A landscape with many valleys, sampled at points; each row gives a point and its height.
A ball rolls from a point to the lowest of its 2 nearest points, and stops where none of them is lower. Distance is the straight distance between rows; heights are no part of it.
k971: [ 81 117 126 110 119 119  91 153 138 133 180 108 159 151 132 112 180 126
 173 124 146 103  63 103 144]  (h 45.2)
k496: [110 175 117 159 153 122 134 105 109 102  61 150 131 109 112 130  91  99
 141 178  74 116 142  97  71]  (h 42.0)
k623: [ 78 123 151  86  92  94 131 154 147 144 162 118 129 145 123 110 174 125
 169 132 136 140  96  48 158]  (h 43.2)
k240: [225 114 146 158 141 107 142 124 141 169 164 184 175  89 109  86 183 158
 129 158  97 130 139 159 113]  (h 34.7)
k724: [129 132  97 106  93 100  73 110 125 175 147 131 121 112 114 154  94 148
  99 124 108 140 116 185 140]  (h 42.6)
k991: [109 148 121  98 125 140 102 104 138  77 131  70 112 141 152 108 108 148
 110 106 166 124 146 159  89]  (h 36.3)
k515: [164 169 126 117 112 111 102 211 118 156 141  70 163 117  75 129 192  99
 108 112  61 125 121 149 124]  (h 33.0)
k576: [ 96 151  85 155 169 125  95 122 114 123  97 139 212 148 120 158  87  72
 130 162  99 164 166 116 100]  (h 28.5)
k764: [ 92 139 127 115 132 168 150 172 155  86 146  75 124 110 143  71 189 140
 137 119 113 116 102 106 147]  (h 64.9)
k742: [176  96 168 103  83 129  88  87 129 119 113 145 162 174  99 165  96 121
 164 151 177 104 131 150 125]  (h 46.1)
k672: [157  88 130 138 114 111 179 118 161 130 210 103 149 111 130 138 197 157
 151  97  98 147 101  83  99]  (h 13.4)
k801: [110 104 117 101  91 148 133 145 117 136 166 101  81  98 136 146 116 119
 122 113 117 159  74 156 130]  (h 32.0)
k519: [110 132 154 145 112 175 148 148 154 100 155  94 166 140 130  86 196 157
 161 132 143 110  95 144 123]  (h 65.9)
k218: [175 134 129 138 142 138 162  69  99 140  85 123 111 105 186 128 120 105
 114 142 193 154 153 112  60]  (h 35.9)
k750: [165 138 240 197 134 132  92 113 115 101 167 145 172 126 109 107 151 147
 129  79 162  80 166 156 102]  (h 63.6)
k470: [116 109 149  67  90  74 143 105 168 130  75 158 130 121 113 115  85 112
 142 126  83 109 100  92 194]  (h 11.6)
k172: [161 109  95 134 132 105  81 135 141 147 156 141 132 110  46 122 184 150
 146 101 127 112 137 168 172]  (h 44.6)
k117: [133 176 121 168 134 147  99 180 114 182 105 124 137 118 115 120 133 108
 118 126  81  79 182 181 157]  (h 38.0)
k357: [182  95 190 125 145 179 128 105 127  98 139 113 164 155 147 111 115 107
 149 142 169  99 134  81  60]  (h 69.2)
k325: [124 152  95 127 126 114  78 150 106 181 112 115 117 105 110 131 112 129
 100 117 102 108 173 191 130]  (h 40.4)
k811: [142 121 136 125 162 120 151 130  77  79  64 120  90 158 119 125  47 160
 110 163 114 126 117 144 110]  (h 47.2)
k569: [113 119 129  79 116 133 114 144 134 135  79 141 154 106  89 145  94  98
  88 135 101 184 134  97 161]  (h 18.6)
k537: [123  75 136 169 153 138 151 108 142 130 188 151 136 160 123 147 133 177
 158 149 134  54  91 168 112]  (h 38.4)
k338: [ 86 116 158  98 153 144 120  96 134 127  69 120 110 122 116 130  90 114
 106 120 164 120 129 135  70]  (h 14.2)
k304: [ 88 151 118 140  79 124 102 127 134 172 193  79 144 135 152 111 202 133
 145  97 117 146  75 157 102]  (h 56.2)
k905: [128 176  97 149 158 126 144 169 138 168 156  73 179 161 129 183 126  98
 158 125  76 123 128  89 129]  (h 28.1)
k398: [ 93  94 175 161 161 131 123 111 146 140 132 114 122 174 134 117 163 161
 141  94 161  95 164 163  66]  (h 57.6)
k845: [ 87 133 160 171 110 153 101 176 133 158 145 151 160 155 143 111 180 168
 132 113 113  97 146 173 154]  (h 52.4)
k912: [174  42 139 140 106 144 114  71 116 162 146 143 162 113 153 158 121 134
 151 168 131  96 170 140 127]  (h 53.3)
k285: [ 81 127 148 179 132 151 107 173 122 119 150 168 160 110 106  92 172 150
 124 119 116  64 122 166 184]  (h 51.8)
k387: [178  76 138 132 123 121 152  91 148 141 172 154 179  87 138 127 177 177
 161 140 110  84 138 100 176]  (h 54.1)
k11: [105 156 107 104 206 143 117 170 121 151 124 114 140 154 139 101 121 121
  69 103  84 100 122 106 128]  (h 44.9)
k613: [138 176  94 128 148 113 126 129  51 102  78 156 136 147 125 139 106 143
 136 162  92 197 135 102 101]  (h 27.2)
k415: [152 137 133 170 146 123  99 169 106 118 126 134 145 189 135 134  71 116
 132 182 103  92 170 166 125]  (h 35.0)
k105: [137 110  75 102 153 143  82 160  99  92 162 103 154 152 142 117 118 135
  84  95 119 168 139 132 141]  (h 37.2)
k62: [138  99 143 116 111 165 110 117 166 135 169 125 165 133  93 128 160 142
 143  89 139 134 129 120 158]  (h 48.0)
k176: [126 175  66 189 169 129 137 122  86  91 105 136 151  95 156 181  99  96
  98 146 102 180 158 145  92]  (h 22.6)
k828: [175 125 183 152  79 135  86 102 147 134 153 160 166 154 116 132 120 107
 171 138 202  60 131 132 121]  (h 43.8)
k69: [115 167 120 160 108 169 136 169 137  76 125 147 107 151 152 117 113 115
 113  98 167 204 109 136 132]  (h 28.7)
k222: [ 82 112 108 104 139 153  68 151 144 151 150 108 150 113 141 111 139  89
  90 119  77 101 125 160 129]  (h 31.7)
k994: [ 73 119 142 113 180 143 115 136 105  82 129 121 120 160 148 114 127 166
 118  89 187 159 147 112 135]  (h 41.7)
k779: [164 132 119  63 152 122 138 118 128 163  40 138  97 133  64 126 114 155
 139 130 104 110 130 141 129]  (h 43.1)
k271: [125 116 230 161 127 114  76 131 156  74 144 113 144 141 109  97 134 155
 121  91 165  65 180 166 112]  (h 65.1)
k997: [140 138 124 104 112 117 120  31 167 155 133 152 141 113 157 119  93 124
  89 100 147 121 139 114  94]  (h 74.1)
k27: [ 87  94 149 144 152 164 138 103 206 118 144 102 118 150 123 106 153 127
 118 108 147  94 128 153  87]  (h 55.0)
k942: [159  66 129 136 135 108 118 109 145 132 166 138 134 158  86 139 159 149
 187 139 153  76  98 155 147]  (h 40.7)
k259: [158 155 116 135  90  83 121 105 165 148 174 119 147 126 129 103 190 204
 158 108 104 115 128 108 142]  (h 22.0)
k49: [118 100 116 136 118 154 145 127 129 129 190 130 114 164 154 127 122 173
 152 126 122 109  93 159 147]  (h 36.1)
k568: [127 147 127  79 129  98 153 113 151 130  39 172 138 138 104 111  89 115
 155 148  72 144 126  92 159]  (h 16.5)
k138: [204 126  94 133 120 115 144  96 128 148 192 118 123 123 180 119 162 115
 138 134 134 171 108  91  92]  (h 72.0)
k225: [132 162 161 161 118 136 107 166 136 164 121 143 107 132  60 120 163 139
 154 114 123  90 107 180 142]  (h 33.1)
k651: [102 147 142 145  88 168  93 208 118 170 140 119 154 150 142 129 152 115
 145 130  82 132 120 171 146]  (h 53.9)
k977: [121 156 140 139  97 132 187  87 126 168 120 150  92  84 188 141 127 123
 105 105 162 154 126  90 141]  (h 26.4)
k877: [112 104 154 109 130 132 175  62 134 119 102 109  69 115 166 135  63 120
 103 121 153 110 135 151  88]  (h 21.3)
k343: [148 181  66 168 158 103 157 187  87 121 121 122 128 124 129 157 113  89
 132 164  99 197 138  94 137]  (h 30.7)
k250: [120 158 168 184 134 144 159 121  86 164 154 149 168  57 106 110 203 137
 160 105 138  72 141 157 128]  (h 48.2)
k131: [164 129 156 128 146 178 143 116 126  91 138  97 129 157 117 127 133 124
 145  83 191 127 116 103  78]  (h 67.9)
k553: [160  63 132  89 125 120 124  48 108 113 100 111 150 113 134 149 105 135
 158 164 158  83 171 129 135]  (h 55.5)
k70: [108 153 103  94 114 123 101 132 117 105 129  96 112 129 151 124 106 103
 110 112 131 139  94 172 100]  (h 34.0)
k914: [118 117 122 116 149 121 148  89 102 116 149 169 122 145 161 173  95 127
 102 102 187 145  60 116 117]  (h 28.9)
k210: [ 88 130 124  92 117  99 135 192 128 116 120 117 116 121 114 117 151  80
 154 139 120 176 126  59 152]  (h 41.5)
k557: [107 120 127 129 169 122  77 151 151 111 147 155 149 159  80  88 166 103
 128 115 140  49  96 158 132]  (h 49.4)
k806: [121 142 112 116 142  93 159 185 128 132 108  87 120 102  93 139 148  77
 112 142  83 173 168  65 131]  (h 39.9)
k855: [148 146 129 122 102 135 139  79 128 105 105 128 124  93 171 141 125 102
 189 164 195 163 132  95 128]  (h 33.2)
k802: [ 68 158  94 130 132 124 120 172 150 127 123 132  99 122 161  76 120 118
 116 147 108 145 155  84 178]  (h 61.6)
k983: [105  99 151  69 104 134 138 170 128 129 146  63 114  93 107 137 148 145
 135 140 106 100 112  86 178]  (h 41.6)
k85: [103 113 114 136 126 128 159 129 144 125 191  88  98 107 127 116 212 147
 125  81 121 168 108  95 134]  (h 17.9)
k21: [133 127  71 187 195 144 152 132 104  92 117 121 132 135 145 160  64  83
  99 103 103 170 177 137  98]  (h 19.0)
k785: [ 98 148 117 132 117 100 146 169 118 130 111 184  91 145 145 138 102  90
 140 130 143 188  76  88 149]  (h 23.6)
k476: [149 158  86 132 135 101 117  98 107 119  45 146 144 130  91 130  77 126
 128 192  69 118 136 146  79]  (h 43.7)
k321: [161 126 158 143 128 185 137 127 162  98 172  90 148 178 122  97 162 176
 158 120 167  94 108 135  83]  (h 66.8)
k458: [141 175 101 103  97 114  97 163  87 130  83 147 130 155 112 122  96 169
 144 162 131 190 114 122 133]  (h 29.1)
k747: [151  96 121 167 126 109 109 100  99 134 176 145 131 112  65 124 186 150
 183 123 156  84 129 168 136]  (h 42.5)
k979: [155 148  96  91 126 102 128 136  89 112  76 138 120 155 114 120  59 153
 114 183  72 100 143 148 115]  (h 45.4)
k771: [120  99  99 147 161 160 126 174  85  89 143  98  96 173 139 126  92 111
 140 166 135 124 107 151 118]  (h 39.3)
k393: [145 108 119 127 184 159 167 132 141  94  98 130  82 153 122 112  83 139
  91 105 131 161 199 150 145]  (h 29.0)
k426: [131 107 111 133 150 161 187 147 109 101 119 136  60 151 124 134 116 170
 125 101 152 146 154 129 158]  (h 32.5)
k647: [147 125 162 129 137 105 128  92 125 157  90 109 125 161 112 141 140 158
 136 112 173  99 187 154  68]  (h 59.8)
k937: [126  95 137 131 101 145 134 105 150 143 185 146 171 110 166 123 144 153
 161 161 150  97 128  70 161]  (h 52.2)
k267: [129 118 134 128 136 100 168  61 106  88 111 160 103 159 142 173  68 115
 117 111 165 160  83 156 109]  (h 26.2)
k340: [174 125 155 146 102 102 127  97 133 179 171 141 141  30  89 132 203 140
 134 126 118  71 150 131 115]  (h 23.5)
k711: [118 141 184 157 118 106  64 148 151  97 140 136 126 146 107  91 126 112
  91  99 123  78 186 185 143]  (h 66.6)
k107: [147 134 163 156 127 161 160  91 129 144 123 141 114 109 201 115  99 115
 103 117 170 134 165  84  88]  (h 31.3)
k792: [176 122 109 101 101 117 140  46 161 178 177 123 131 109 149 139 124 126
 115 110 114 151 123 106 110]  (h 73.0)
k164: [124 118 150  93  96 138 156  84 126 129 118 116 102 115 161 142  69 147
 131 149 130  91  90 122 132]  (h 25.6)
k643: [102 163 118 167 141 128 119 170 101  63  91 126 105 164 169 112 119 101
 106 116 186 179 140 156 107]  (h 30.9)
k841: [158 121 129 101  79 102 110 101 140 178 132 145 100 142  95 171 111 134
 147 124 122 130 102 180 145]  (h 44.0)
k555: [105 118 149 126 150 112 132 115 108  84 132  89 109 189 147 125 105 151
 117 106 155 147 162 149  96]  (h 38.9)
k67: [101  97 143 126 179  75  66 146  91  88 105 119 164 167 118 153  58 113
 114 177  90 130 177 146 114]  (h 51.0)
k706: [117 129 134 132  95  92 148 150 167 180 167 121 124  98  88 122 185 160
 129 105  69  70  98 135 158]  (h 21.7)
k432: [101 160 130 150 136 124 141 150 142  95  90 200 101 117 158 156 109 122
 105 121 181 204 105 116 160]  (h 26.0)
k669: [146 109 136 105 138 103 119  43 194 124  97 141 143 149 125 119  94 130
 130  92 169 126 142 127  84]  (h 75.5)
k156: [115  82 120 140 112 120 163  73 135 131  85 176 122 109 149 156  99 122
 146 117 178 194 135 126 135]  (h 40.2)
k534: [135 176 139 161 123 101  70 141 144 114 108 130 157 124 115 105  88  91
  90 139 114  76 176 164 115]  (h 68.0)
k217: [ 96 100 139 111 162 108  96 112 102  58  80 145 148 160  96 141  71  89
 110 148 113 165 153 137  93]  (h 52.9)
k955: [111 104 153 121 129 174 112 109 137 208 145 115 112 127 105 160 168 124
 139  98 152  88 103 180  71]  (h 50.3)
k916: [ 89 104  81  93 121 110 146 126 126 145 123 116  73 134 128 124 107 132
 137 172 105 127 116 123 168]  (h 33.6)
k682: [129 152  89 153 199 153 134 141 101 125 144 105 176 150 147 166  97  94
  89  78  82 149 149 116 104]  (h 23.3)
k948: [ 93  88 130  97 156  71  61 116  88 122 112 128 121 149 106 147  96 130
 104 158 119  96 158 164 116]  (h 49.0)
k512: [103 154 114 132 128 128 124 166 149 151  78 155 109 166 138  94  92 150
 124 145 127 138 173 115 164]  (h 60.3)
k667: [124 114 154 160 108 122  75 133 109 125 164 126 130 176 131 147 127 131
 154 146 156  75 130 207 127]  (h 39.5)
k883: [147 117 154 135 174 154 126  83 156 154 168 134 191 100 133 109 182 160
  96 100 137  87 149 121  65]  (h 35.7)
k373: [114 164 128 126 147 132 167 138 117  64  37 159  62  87 126 117  99 108
 124 163 133 137  88 111 137]  (h 38.1)
k866: [105 165 149 112 117  85 106 178 154 189  90 148 129 130  74 126 140  88
 135 142  89 123 127 116 128]  (h 27.1)
k796: [103 104 152 106  91 140  84 192 141 119 161  78 147  95 108 112 175 105
 125 151  87  91  96 110 181]  (h 43.3)
k40: [129  75 154 106 110 165 165 135 186 146 163 142 128 139 106 120 135 151
 129  96 101 144 114 101 181]  (h 46.2)
k60: [121 114  72 113 200 113 114 135  87  76 126 134 110 148 137 130 127 141
  96  95 154 181 139 110 157]  (h 40.3)
k714: [112 154 103 131 137 139 144 191 143  99 154  78 106 132 169 112 176  51
 107  86  90 165  94  96 153]  (h 32.9)
k793: [ 88 109 144  75 107 129  99 136 146 174 104 147 133 130  91 145 128 111
 152 133 125 151 126 113 146]  (h 23.0)
k810: [102 167  79 128 140 118 115 131 146 140 128 149 158 119 124 142  98  63
 123 166  84 166 138 107 127]  (h 25.4)
k520: [155 125 134 108 105 101 130 145 180 141 114 136 113 128  90 101 141 140
 161 139 119  78 130 100 213]  (h 57.7)
k674: [ 71 135 119 119 106 151 135 128 166 126 130 115 102  95 174  76 120 118
 127 118 165 157 131  87 180]  (h 62.9)
k90: [192 108 140 102 123 134 109  88 104 178 109 166 156 144 184 127 113 118
  85 163 143 163 168 124  79]  (h 46.9)
k455: [141 110 108 132 134 130 137  83 121 110 182 137 135 135 164 150 122 112
 142  79 196 178 104  97 114]  (h 26.6)
k261: [171 123 205 183 119 141 149 117 119 108 157 157 140 150  98 120 116 180
 138 130 149  33 125 159 132]  (h 61.2)
k390: [ 98 129 141 106 136 174 155 147  96 117 149  85 116 109 168 122 133 173
  91  89 146 109 117 111 126]  (h 37.5)
k429: [ 90 132 128 117 102 166 142 138 193 122 169  88  95  94 151  77 144 121
 135 120 119 130 117 102 144]  (h 63.9)
k731: [180 116 110 138 101 131 133  69 136 140 134 104 117 128 116 124 122 170
 163 161 144  38 150 159 125]  (h 58.9)
k947: [113 150 110 147 139 158 137 150 112 132 111 123 147  76 118 166  88  39
 128 169  81 171 133 109 115]  (h 22.8)
k494: [142 130 181 174 161 136 136 116  87 136 165 178 216  75 119 107 185 123
 121 127 142  61 142 145  89]  (h 45.0)
k733: [114  80 102 118 184 137 140 149  78  76 132 127  81 146 131 152  85 112
 108 123 140 115  83 135 118]  (h 40.9)
k624: [184 113 149  83  43  97 108  71 128 154 109 150 143 110  98 185  96 135
 165 141 145 121 113 152 157]  (h 45.5)
k570: [131  85 108 101  89 125 161  96 170 114 107 147  99 122 135 135  93 105
 125 115 134 179 126 121 191]  (h 42.7)
k960: [107 108 120 135 121 163  97 171 127 146 128 124 138 181 123 116 154 173
 163 117 159 141 163 168 132]  (h 50.5)
k378: [119 173 110 177 147 137 106 154 121 130 102 101 191 163 134 141  83 102
 147 158 107 104 182 118 120]  (h 31.9)
k601: [203 117 132 173 134 122 162 154 126 149 191 162 193 136 145 106 189 175
 132 157  92 144 118 144  86]  (h 37.6)
k213: [104 142 173 102 114 155 142  99 116  95  60 154 111 122 122 137  76 123
  92 128 162 168 128 136  98]  (h 7.4)
k170: [192 127 169 123  99 170 109 104 124 110 186 110 177 132 156 120 125 137
 131 142 143 107 124  86  79]  (h 70.4)
k686: [110 132 100 110 189 145 146 166 109 116 117 127 122 134 123 118  77  96
  88 132 100 139 102 108 130]  (h 42.8)
k882: [139 124 107 106 129  92 165  85 124 102  81 158  89 166 121 137  89 142
 148 117 132 152  86 142 135]  (h 23.7)
k511: [128 164 125 101  86 118 139 100 106 116  84 135 117 120 129 132 114 166
 159 150 168 193 124  85 126]  (h 30.8)
k339: [ 86 108  96 127 160 183 115 179 147 140 127  87 129 113 147 110 151  80
 109 113  83 141 150 138 140]  (h 35.2)
k940: [ 99 153 122 126  75  76 185 185 144 147 123  99  43 147 145 130 167 129
 120 123 105 160 129 101 125]  (h 27.6)
k990: [101 146 121 147  89 129 158  91 150  83  98 129 100  51 152 141 131  92
 128 141 203 171 116 112 149]  (h 35.6)
k230: [163 131 186 140 119 135  98 101 113 149 137 143 179 149 112 120 153 179
 114  92 168  90 189 135 100]  (h 61.9)
k55: [144 173  95 145 105  91 175 212 107 123 119 101  59 123 130 150 119 118
 124 157  94 177 122  91 138]  (h 29.3)
k474: [140 170  67 129 117 111 119 174 148 111 143  97 120 165 141 103 124 111
 154 172 103 144 111 124 131]  (h 31.8)
k951: [119 155 138 159 168 126 144 161 130  59  52 167  91  79 141 131 124 130
 100 164 169 116  92 143 118]  (h 36.2)
k279: [143 140 120 116  69  85 167 109 108 171 125 117 105 112 142 148 152 175
 160 119 151 198 149  69 144]  (h 32.8)
k935: [173 114 131 127 109 116 117  62 102 146 138 134 137 148 185 149  76 131
  95 145 141 139 163 146  44]  (h 43.5)
k20: [ 96 158  99 132 162 116 142  97 107  66  41 177  93  91 124 120 135 119
 118 161  92 134 122 108 107]  (h 40.0)
k966: [133  86 122  94 162  99  84 138  92 142 119 122 112 147  63 144 101 105
 120 149 133  60 119 180 125]  (h 47.1)
k975: [122 105 166 120 105  74 142 131 143 154 164 131 130  57  55 135 210 148
 133 103 108  66 107 118 152]  (h 17.2)
k15: [176 156 178 137  92 117 103 107 122 132 138 160 125 150  87 129 103 189
 107  98 142  65 124 180 135]  (h 62.3)
k527: [125 120 130 148 156 173 178 110  84 135 154 102  81 124 165 142 131 178
 128  99 166 121 135 129 114]  (h 35.1)
k311: [ 85 160 132 125  78 141 104 168 145 193 148 100 112 145 150 122 178  93
 132 106 103 158  99 168 105]  (h 55.2)
k646: [113 139 148  91  95 119 166  83 145 149 142 159 118 103 148 133 119 147
 102  70 137 172 106  51 169]  (h 22.3)
k216: [ 98  87 124 132 105 108 122 107 142 131 121 151 113 178 140 140  77 135
 149 162 165 132 145 162 141]  (h 33.9)
k851: [123 151  96 106 155  99 172 133 120 126  79 193 105 183 107 127  98 115
 141 147 117 163 108  92 152]  (h 20.6)
k330: [ 76 127  92 150 110 100 128 114 104  95  91 167  96 156 157 121  71 135
 126 166 146 182 131 138 128]  (h 31.0)
k594: [118 169  62 141 159  94 137 191  91 109 112 140 127 141 167 135 145 107
 118 119 111 214 139  97 161]  (h 32.2)
k661: [ 97 148  74 108 140 140 134 194 126 148 106  68 111  89 117 121 178  90
 122 125  72 170 169 127 131]  (h 37.9)
k92: [116 132  84 135 101 120 109 139 156 105 184 105 101 157 160  88 133 143
 145 154 126 107  85 146 151]  (h 34.1)
k813: [ 68 118 116 104 186 150 115 131 124 118 151 120 141 152 143  97 162 124
 116  76 158 131 108 103 121]  (h 44.5)
k300: [173 103 132 105 113 119 116  57 112 105 116  67 104 124 103 138  89 172
 152 147 162  74 181 170 108]  (h 57.5)
k391: [144 156 102 115 161 152 204 156 111  94  66  91  79  86 109 116 104 109
 112 157 111 146 119 102 132]  (h 39.6)
k249: [155 114 129  73 156 130 114 150 110 155 111 132 104 153  81 133 102 154
 137 132 119  76 105 159 148]  (h 45.3)
k709: [147 120 143  87  94 104 185  75 143 164 128 115  94 119 153 130 119 137
 157 145 122  95  96  74 145]  (h 28.8)
k482: [125 109 121  95 164 120 144  58 165 121  85 124 103 136 125 102 129 134
 151  90 182 113 148  85 124]  (h 76.9)
k98: [ 97 154 142 157  98 111 141 114 104  86  84 213  88 106 151 139  92 135
  87 165 142 172  99 134 153]  (h 28.6)
k858: [142 139 122  96 141 135 187 141 114 144  57 103  82 123  85 137 121 124
 142 142 118 154 135  98 123]  (h 41.0)
k427: [123 144  92 116 140 130 108 178  94 136 127 107 150 147 149 111 137 132
 108  97  86 207 156 114 151]  (h 34.4)
k587: [145 177  92 133 122 103 138 186 135 136 155  82 165 156 141 119 124  99
 141 138  81 145 112  66 146]  (h 30.0)
k892: [189 149 139 106  67 121 136 113 136 122 195  99 147 133 147 132 142 151
 150 134 132 139  87  97  95]  (h 71.2)
k87: [ 99 106 135 139 122 150  71 144 107 155 132 107 116 135 134 147 110 156
  80 115 110 106 183 214 125]  (h 42.9)
k412: [111 159 135  91 153 131  91 139 116 140 115 107 150 135 140  84 129 173
  72 104 114  75 126 115 128]  (h 47.4)
k247: [137 113 141 119 145 147  91 168 140 128 154  98 165 133  55 127 190 151
 153 103 129 133 120 139 142]  (h 46.8)
k308: [135 122 124 157 149 165 150 113 152 120 189 112 142 125 173 132 189 139
 131  64 165 174 106 103 106]  (h 22.4)
k648: [101 153 140 129 133 132 103 141 137 122 157 117 150  96 125  84 177 185
 101 111 111  57 115 142 173]  (h 49.9)
k826: [132 101 153 103  75 176 144 104 173 118 121 120 132 128 125 120  77 119
 109 102 122 152 131 104 171]  (h 44.3)
k910: [147 127 114 162 146 155 141 132 109  73  63 181 121  85 118 175 105  95
  90 145 122 198 109 150 124]  (h 22.9)
k873: [114 120 132 107 129 104  79 155 112 137 160 132 141 122  67 121 174  99
 173 144 139  56  79 125 160]  (h 47.0)
k681: [107 144 168  81  78  93 124  85 177 166 107 161 142 121 139 127 110 133
 122 106 132 133 120  55 177]  (h 17.7)
k933: [160 118  83 123 176 108 151 145 108  81  83 172 106  87  97 184 122  89
 116 142 118 203  89 124 130]  (h 25.3)
k492: [138 118  94 118 152 127  72 190 136 147 115 100 141 170  80 128 163 133
 155 121 119 140 147 134 144]  (h 48.6)
k384: [ 94 159 123 178 168 126 122 173 120  52  76 150 112 105 175 124 111  70
  94 166 168 154 120 159 152]  (h 33.7)
k395: [130  98 143 113 110 144 105  77 151 130 149 141 154 143 145 130 125 172
 143 107 161 122 138  91 145]  (h 50.1)
k549: [ 96 128 155  79 113 139 143  78 134 123  45 156 125  78 111 140  94 104
  88 105 118 181 134 119 129]  (h 13.3)
k784: [195 119 164 156  93 141 174  98 136 115 157 147 125  95 103 122 131 172
 154 152 132  35 117 146 145]  (h 60.2)
k118: [105 177 114 123 125 163 123 205 133 111 135 106 112 152 140 101 159  73
 127  95 140 199 104 124 126]  (h 30.6)
k653: [134 164  88 168 173 164 165 152  99 154 153  87 167 137 145 177 117  70
 144 103 100 157 122 110  96]  (h 26.1)
k97: [145 186  96 194 173 140 153 118  60  77  80 152 147 105 141 184 123 132
 136 146  86 171 137  96  92]  (h 24.8)
k161: [160 120 163 108 140 135 129  65  80  99 118  96 139 132 160 154  99 118
 109 123 176 140 163 128  53]  (h 40.1)
k194: [ 87 109 139 142  85  98 163 174 158 178 161 106  92 135 125 132 170 147
 140 119  77 122 114 117 138]  (h 25.0)
k781: [ 69  89 125 125 116 156  89 111  88 144 147 100 129 121 158 150 119 145
 116 121 146 127 142 184 112]  (h 45.1)
k82: [ 91 131 147 163 152 137 103 150 189 114 143 134 142 165 119  65 154 144
 133 124 151  52 125 157 112]  (h 52.1)
k836: [139 112 110 158 120 127  99 176 120 115 145  98 114 189 141 127  92 133
 146 169 116 112 125 203 119]  (h 37.4)
k807: [167 111 125 125 133 110 156  80 181 138 193 115 129 123 100 116 173 189
 147  95  94 135  95  96 147]  (h 17.8)
k500: [119  80 122 123  86 113 149  49 141 171  96 149 135 134 145 169  76 124
 174 131 151 144 136 153 156]  (h 37.1)
k59: [ 87 106 115  79 101  77 171  99 138 138 125 120  63  98 144 134 119 108
 136 156 123 131  89  86 161]  (h 31.5)
k812: [148 124 172 156 164 139 104 123 147 141 177 160 229 101 169  91 192 136
 108 140 119 102 142 136  65]  (h 40.5)
k889: [189  65 113 110 114 166 102  79 128 176 147 126 149  97 169 147 128 106
 122 162 145 141 184 130  94]  (h 50.7)
k579: [ 99 133  83 112 133 112  81 145 126 176 148 117 164 115 133 155 117  73
 110 141  63 115 141 123 150]  (h 28.3)
k919: [176 116 126 166 115 152 162 123 120 136 212 123 179 140 155 127 188 185
 179 169 120 144  96 124 108]  (h 39.7)
k754: [151  98 151 126  85  87 139  94 164 173 121 141 141  84 118 127 172 146
 165 126 116  80 145  85 209]  (h 56.0)
k28: [147 154 125 134 122 124 117 178 146 140 108 155 122 165  98  83 138 170
 143 134 115  97 146 107 178]  (h 59.0)
k144: [ 94 131 157  69 138 152 154 158 112 123 121 106 112 100 132 115 136 140
 104 121 125 118 119  58 165]  (h 39.8)
k81: [113 103 138 146 125 162 104  97 134 182 166  93 136 100 160 138 166 126
 129 137 142  88 124 184  98]  (h 47.7)
k385: [140 152 181 164  86 104  70 110 138 104 175 136 136 152 136 114 118 124
 153 135 175  68 109 172 103]  (h 41.4)
k787: [100 126 116 152 132 155 138 120 115  76  89 163 119  76 136 154  66  55
  88 165  84 160 121 130 107]  (h 19.7)
k880: [192 103 140 140 145 140 138 105 170 180 141 146 158  70 131 105 194 134
 130 144 116  90 156 114  90]  (h 29.8)
k195: [129 123  95 119 142  78 192 119 118 112 104 165  77  78 131 172 129 106
 107 137 133 186  74 127 174]  (h 27.8)
k780: [140 169 154 114 107 107  92 187 107 192 120 110 122 126  73 129 184 109
 122 106 102 100 102 154 123]  (h 30.5)
k246: [106 151  93 130 133 115 165 138 111 119 132 123  71  80 145 155 132  91
  86 113 131 178  80 137 141]  (h 29.9)
k930: [149 132 145 167 129 164 107 205 121 157 123 135 116 120  73 125 144  86
 136 137  96  66 146 170 154]  (h 35.4)
k605: [143 124  93 168 184 130 159 121 134  92 110 168 116 119 130 132  77 111
  61 105 102 178 184 126 133]  (h 23.8)

Where does a ball stop that starts at each point below?
k67 -> k69
k217 -> k69
k845 -> k787
k747 -> k21
k398 -> k787
k60 -> k975
k261 -> k470
k304 -> k787
k828 -> k787
